Each row is a point on a tangle of strands that fork, close into loops and nearly touch. The rows are in no order.
In the rows, 128 means zero.
Two points are linked if the straight distance between their rows is under 91.3.
Z_834: [180 119 121  98 140  81 122 119 116 119  87  72 117 122  86 168  95 102
 144 166  89 125 167]
Z_729: [165 126 166 124  91 144  85 113 127  88 128 124 115 126 150 139  98 111
 125  87  86 123 107]
Z_548: [133 173 103 177 103 139 121 124 125  83 206  94 128 164 162 103 128 131
 144 136 135 118  76]
Z_517: [133 133  94 146 146  99 121 125 137 167 109 166 119 107 154  99  95 124
 110 149 151 163  89]
Z_93: [ 68 136 145 124 118 130 103 165 191 165 154 143 125 117 153 114 131 148
 111 115 126 181 132]
Z_910: [174  99  72 146 154  71 146 120 111 153  46 111 131 122  69 164 105 127
 109 193 162 107 137]
Z_575: [ 75 176 127 155  99 148 109 157 175 114 190 147 140 153 176  97 170 162
 144 121 158 128 116]
Z_32: [178 110 140  87 131  91 130 153 126 109  72  80 137  77  63 152 124 133
 122 150 122  83 196]
Z_725: [ 93 122 129 124 135 148 129 122 122 146 152 153 136 129 151  98 136 139
 164 100 117 159 122]
Z_572: [125 107  98  86 190 119 152  99 114 178 109  96 138 123 101 130 111 127
 158 187 110 135 145]
Z_269: [118 136 182 153  79 160 100 134 122  82 160 124 109 149 167 140 132  96
 141  88  78 164 112]
Z_51: [102  89 184 104 137 133 150 143 111 138 120 101 122 114  81 153 123 116
 132  92  87 128 189]
Z_103: [115 103 132 121 153 141 129 103  80 154  84 108 134 109 117 101 117 122
 184 144  89 137 160]
Z_487: [ 75 179 105 137 111 162 101 147 187 148 169 159 155 160 174  93 188 175
 142 120 168 128 115]
Z_937: [ 49 151 154 141  88 199 127 131 159 143 188 136 142 159 161 113 203 151
 162 102 127 158 128]
Z_836: [114 153 142 143 104 117 124 162 153  98 167 179 131 126 169 132 133 135
 104  99 170 126 102]
Z_155: [150 107  92 111 167  87 155 125 101 144  66  92 141 127  50 141 149 137
 167 159 115 130 180]
Z_963: [ 85 133 101 127 141 150  98 136 168 158 135 133 122 146 163  75 138 162
 123 117 133 161  73]
Z_363: [138 132 144 128 109 112 138 159 135 109 141 186 123 111 162 144 113 121
  65 100 182 111  89]
Z_706: [ 83 137 153 143 112 177 175 118 117 107 230 120 140 155 122 115 162 145
 141  90 143 104 142]
Z_82: [102 204 102 168 124 113 120 179 151  97 145 171 145 154 185 118 176 152
 101 150 196  93  97]
Z_825: [156 117 110 140 140  97 110 115 125 136 100 147 113 112 136 116  76 124
 111 133 125 149  93]
Z_117: [112  82 170 130 116 151 127 136  86 106 107  87 120 134 113 124 139 129
 158  92  89 106 150]
Z_148: [158  80 127 112 155 100 152 146 112 124  62 115 138  91  62 147 125 146
  89 131 151  77 150]
Z_99: [ 84 122 133 119 144 171 173 113 125 137 188 161 142 146 119  98 164 163
 109  78 172  92 122]
Z_747: [159 141 123 104 150  92 122 106 108 124 105  67 117 135  91 157  95  88
 171 196  80 123 170]
Z_628: [185 159 134 124 107 131  77 117 148  74 128 156 116 119 163 130  98 112
  83 107  99 145  63]
Z_53: [ 98 124 132 111 145 124 132 115 115 175 123  80 108 152 128 135 110  83
 164 165  66 183 156]
Z_137: [ 89 124 113  98 142 192 153 117 152 162 176 158 157 148 145  90 185 162
 117  87 171 112 107]
Z_310: [119 200  81 163 123 126 159 156 154 110 228 105 161 160 160 132 169 138
 135 149 169 115 118]
Z_766: [ 75 113 148 101 139 150 135 130 144 192 132  90 113 140 140 131 128 102
 150 143  71 194 145]
Z_506: [208 117 132 124 103 108  92  92 111 105  88 152 125 117 126 159 100 121
 121  98 110 104 124]
Z_319: [ 80 137 191 164  78 157 100 154 149 102 159 127 114 144 162 144 147 109
 137  98  97 191 122]
Z_138: [121  86 170 102 149 122 151 148 111 115  95  96 134 106  62 141 145 136
 126  85 107 102 198]
Z_606: [194 156 119 109 136  96  99 121 156 125 113 143 107 106 142 159  63  87
  73 151 105 154 100]
Z_610: [193 122 123  97 151  87 144 112 128 137 103 125 121 102 108 189  70  96
  80 184 138  96 141]
Z_855: [108 144 104 112 161 110 122 130 155 176 139 126 116 129 143 115  99 118
 135 156 107 198 122]
Z_203: [187 134  68 111 146  72 156 132 139  93  69  84 148 115  51 174 147 126
 134 233 153  90 166]
Z_390: [ 85 119 156 135 119 157 131 123 112 150 139 136 128 136 153 109 139 115
 172 101  97 183 139]
Z_83: [130 130 152 159  93 144 118 103  89  95 163 135 121 147 139 117 124 127
 173  88 117 117 132]
Z_577: [171 162 136 119 126 117  83 149 171 102 122 153 115 101 163 131  83 100
  75 133 109 174  94]
Z_494: [112 104 105  71 195 161 169  90 122 194 114 145 151 116 106 104 140 139
 136 118 127 136 150]
Z_564: [191 106 137 127 121 113 117 114  84  88  67 129 142 107  87 146 137 126
 166  96 104 101 175]
Z_245: [ 89 211 119 179 103 143  94 166 176  80 194 114 146 166 174 106 175 147
 151 146 136 133 115]
Z_943: [179 110  91 150 152  86 120 103 119 142  71 134 117 118 108 140  74 111
  98 179 135 142  94]
Z_727: [131  81  99 129 138 111 122 121 117 166  88 116 114 129  99 103 104 163
 118 124 142 102 120]
Z_798: [172 108 137 109 131 102 155 122 114 137  97 172 121  87 136 173  93  93
  54 136 167 110 107]
Z_983: [207 115  95 105 144  84 146 124 131 105  51 105 152  93  65 192 123 114
 104 208 150  79 171]
Z_479: [134 148 137 164  87 145 101 123 133  76 185  98 100 163 151 104 116 132
 126 102 119 118  81]
Z_85: [170 122  76 108 170  74 164 127 123 122  77  83 148 122  43 167 152 127
 155 205 142 117 180]
Z_424: [ 81 165 184 174  66 163 104 153 162  83 195 122 128 153 166 144 166 123
 145 106 113 170 126]
Z_106: [ 88 116 140 116 129 123 127 141 168 185 150 129 119 119 131 119 101 136
 113 110 127 157 145]
Z_24: [ 53 153 149 127 113 148 106 167 196 156 156 155 145 132 157 125 171 159
 134 107 135 182 139]
Z_146: [123 119 133 153 116 125  92 126 129 121 131 118  99 145 134 100  98 139
 125 100 106 166  93]
Z_775: [124  98 116 108 186 139 171  95 105 166 101 160 142 112  84 100 138 151
 121 108 145 100 167]
Z_496: [ 90 153  92 137 138 133 100 161 175 154 122 166 133 137 180  81 155 157
 104 138 162 149  74]
Z_84: [164  95  80 136 167  85 145 109 110 159  64 114 120 115  97 152  85 120
  91 199 146 121 109]
Z_997: [152  98 102 163 126 126 158 104  85 117  85 188 136 114 143 137 122 117
  89 150 182 112  60]
Z_27: [143 168 124 159  97 128  93 146 155  87 154 149 105 136 169  99 108 132
  76 125 163 108  57]
Z_752: [ 70  87 172 135 116 181 143 127  91 141 126 103 119 157 119 122 166 125
 155  81  86 129 151]
Z_176: [ 84 125 112  92 147 168 135 112 144 182 140 156 148 133 149  95 155 142
 152 103 123 170 127]
Z_994: [135 132  92 168 117 132 170 118  83 110 131 183 130 133 159 122 148 130
  90 144 207  95  57]
Z_841: [132 132 104  98 180  97 138  97 115 146 116  64 121 151  96 144  98 117
 169 215 102 124 151]
Z_651: [213 116 127 107 110  99 104 105 111 111  64 132 136  98  95 169 117 119
 136 116 103  94 167]
Z_824: [206 132 126  89 134  89 113 101 140 135 104 127 112 108 119 191  71  90
  87 149 104 118 132]
Z_461: [161 143 138  91 127  95 146 146 106 115  85  66 126 110  66 157 152  97
 172 173  99 109 227]
Z_690: [162  88 105 148 142 104 143 115  86 108  73 141 142 125  69 125 142 152
 139 104 147  95 137]
Z_357: [162 104 150 135 128 134 130 110  64  69 106 126 144 122 100 137 144 129
 168  84 112  84 154]
Z_615: [101 123 108  76 180 168 159  97 133 196 134 153 155 125 131 104 153 126
 155 114 115 170 150]
Z_296: [121 151 108 161 111 125 111 151 142 124 124 167 107 123 176  85 120 142
  78 146 187 116  65]
Z_309: [162 112 152 142 104 144 114  97  69  76 119 121 129 137 129 129 124 120
 173  93  98  96 122]
Z_209: [116  87 110 144 129 125 121 120 117 139 124 117 113 146 121  98 113 170
 114 106 142 107  81]
Z_445: [147 118 138 112 132 111 142 133  95 134  77  85 130  98  67 130 141 110
 179 151 101 114 231]
Z_408: [102 175 108 145 124 138 157 162 143 108 193 170 149 142 171 118 177 150
 109 128 198  97 102]
Z_681: [143 102 142 114 139 108 164 140 118 137 121 175 124  95 129 158 102 115
  67 106 170 112 112]
Z_381: [102  98 146 100 141 116 140 136 149 195 139 106 114 120  90 137  93 138
 113 112 129 133 170]
Z_16: [127 109 121 106 154  93 150 121 124 177 116 113 115 114  79 145  90 131
 130 142 136 114 176]
Z_680: [138 121 169 141  99 143  94 122 104 106 114 113 104 138 152 139 108  82
 148 102  60 158 124]
Z_167: [107  99 146 115 158 143 161 115 109 152 133 169 133 105  98 107 118 148
 118  88 144 109 169]
Z_992: [117  88 194 117 107 146 124 141 103 115 111  97 117 120 112 150 119 110
 143  88  83 119 174]
Z_63: [150 133 113 110 153  79 143 107 130 164 138 115 107 119 100 148  66 107
 127 185 133 127 160]
Z_14: [ 95 182 106 154 133 126 101 178 171 105 134 165 135 149 178 106 166 161
 104 140 168 127  83]
Z_262: [ 88 160  93 102 121 181 121 135 184 173 159 171 158 158 170  88 197 162
 127 106 184 116 107]
Z_352: [ 57 100 184 103 132 181 149 136 144 157 161 132 134 121 121 130 154 136
 128  81 107 155 149]
Z_459: [139  81 151 110 146 114 144 144 111 120  97 115 130 107  81 140 118 149
 109  92 130  85 155]
Z_219: [101 132 132 140 116 152 156 122 121 116 198 151 133 142 138 105 135 157
 131  92 168  88 119]
Z_881: [142 109 143 127 128 129 121 119  70 125  63 100 135 107 104 114 128 106
 188 142  85 123 186]
Z_677: [127 212 117 171 108 137  92 166 168  52 188 123 140 154 178 101 153 137
 132 148 138 120  95]
Z_709: [151  91 114 124 175 113 156 113  87 117  63 126 153 114  65 126 153 152
 153 121 123 111 165]
Z_17: [216 143 102  93 114  75  99 119 140 108  63  68 123 107  74 184 125 108
 132 176  92 103 170]
Z_805: [131 171 147 151  82 131 132 141 146  78 211 155 135 143 161 139 140 130
 125  92 162 109 116]
Z_337: [193 160 115 132 103 135  89 103 141  61 145 163 126 124 174 140 117 122
  90 114 118 107  48]
Z_362: [172 147 123 140 107 129 113 114 125  64 170 151 128 138 167 143 119 125
 111 104 138 103  67]
Z_555: [197  98 126 114 133 104 145 111 112 136  71 154 129  84 117 182  80  97
  59 161 154  91 121]
Z_465: [ 99  99 145 120 145 149 146 123 113 138 147 147 138 115 129 108 128 143
 138  87 135 128 139]
Z_295: [171  96  94 163 141 110 139 101  96 132  66 170 130 107 128 139  93 110
  87 161 161 126  74]
Z_129: [ 74 133 131 109 139 148 113 134 156 181 132 110 120 133 160 102 130 116
 148 144  78 208 123]
Z_132: [143 115 130 135 133 103 103 116 120 136 108 114 108 125 126 119  84 116
 138 123  98 161 124]
Z_287: [185  89 116  99 148  96 138 143 130 110  53  92 148  80  67 160 117 132
 101 170 141  81 165]
Z_607: [ 50  94 185 128 101 197 145 132 118 160 156 120 122 149 129 122 172 127
 146  91 100 152 151]
Z_255: [162 100 137 112 135  94 112 121 124 126  94  98 114 108 106 150  85 118
 131 133  94 129 147]
Z_796: [101 148 147 167  87 163 118 114 102  98 183 127 128 148 167  95 140 120
 185 114 109 133 114]
Z_480: [109 164  87 156 123 126 167 142 114 118 161 177 136 151 170 114 175 139
  93 140 217  96  66]
Z_948: [126 150 103 104 161  84 140 116 149 168 151 116 105 132 127 143  75 106
 124 185 124 162 132]
Z_172: [120 192  81 170 115 139 144 133 134 103 221 112 145 160 161 100 153 137
 149 146 160 115  95]
Z_705: [112 156  97 150 127 115 119 150 140 156 103 182 115 119 172  86 129 132
  89 156 181 147  69]
Z_425: [ 86  92 171 135 110 153 128 138  96 163 102  87  98 142 128 134 132  88
 159 127  61 154 176]
Z_205: [107 116 111 147 131 132  97 128 139 139 131 126 108 144 140  76 116 156
 113 116 130 146  69]
Z_358: [ 42 145 158 127  95 190 102 151 183 157 158 131 151 152 167 121 201 155
 148 108 122 179 131]
Z_110: [109  99 115  84 168 150 138 100 110 193 108  89 138 118 119 106 125 125
 174 155  92 143 157]
Z_114: [179 117 146 128 100 124 104 113 116  86 134 144 117 125 136 148 102 125
 115  82 119 107  98]
Z_898: [ 69 152 143 146  96 182 147 126 133 121 218 128 141 157 145 114 179 144
 159 104 143 127 133]
Z_746: [109 101 162 116 133 125 144 133 103 159 100  74 107 140 111 155 119  83
 162 145  65 151 180]
Z_247: [113 176 165 156  73 148 118 151 158  63 211 137 138 145 170 148 156 127
 140 103 136 134 124]
Z_991: [121 163 141 165  93 138  84 147 166  87 166 131 100 148 154  96 113 140
 101 103 131 144  78]

A tip is a point with one link. Name the tips that can be reached along the links from each point below, in the order of the rows.
Z_205 => Z_910, Z_310, Z_727, Z_461, Z_17
Z_362 => Z_796
Z_983 => Z_32, Z_690, Z_352
Z_706 => Z_677, Z_425
Z_176 => Z_390

How many points has the smallest loop of links through each point below? Write 0 if it is on no loop.
Z_465 => 7
Z_705 => 8
Z_798 => 20
Z_506 => 0
Z_943 => 12

Name the points in between on the shortest way along the links from the first point to the second, in order.
Z_610 / Z_729 => Z_824 Z_606 Z_577 Z_628 Z_337 Z_362 Z_114
Z_575 / Z_16 => Z_487 Z_262 Z_137 Z_99 Z_219 Z_706 Z_898 Z_937 Z_358 Z_24 Z_93 Z_106 Z_381
Z_798 / Z_796 => Z_555 Z_610 Z_824 Z_606 Z_577 Z_628 Z_337 Z_362 Z_114 Z_506 Z_651 Z_564 Z_357 Z_309 Z_83
Z_747 / Z_209 => Z_834 Z_255 Z_132 Z_146 Z_205
Z_459 / Z_155 => Z_148 Z_287 Z_983 Z_203 Z_85
Z_991 / Z_209 => Z_27 Z_296 Z_705 Z_496 Z_963 Z_205
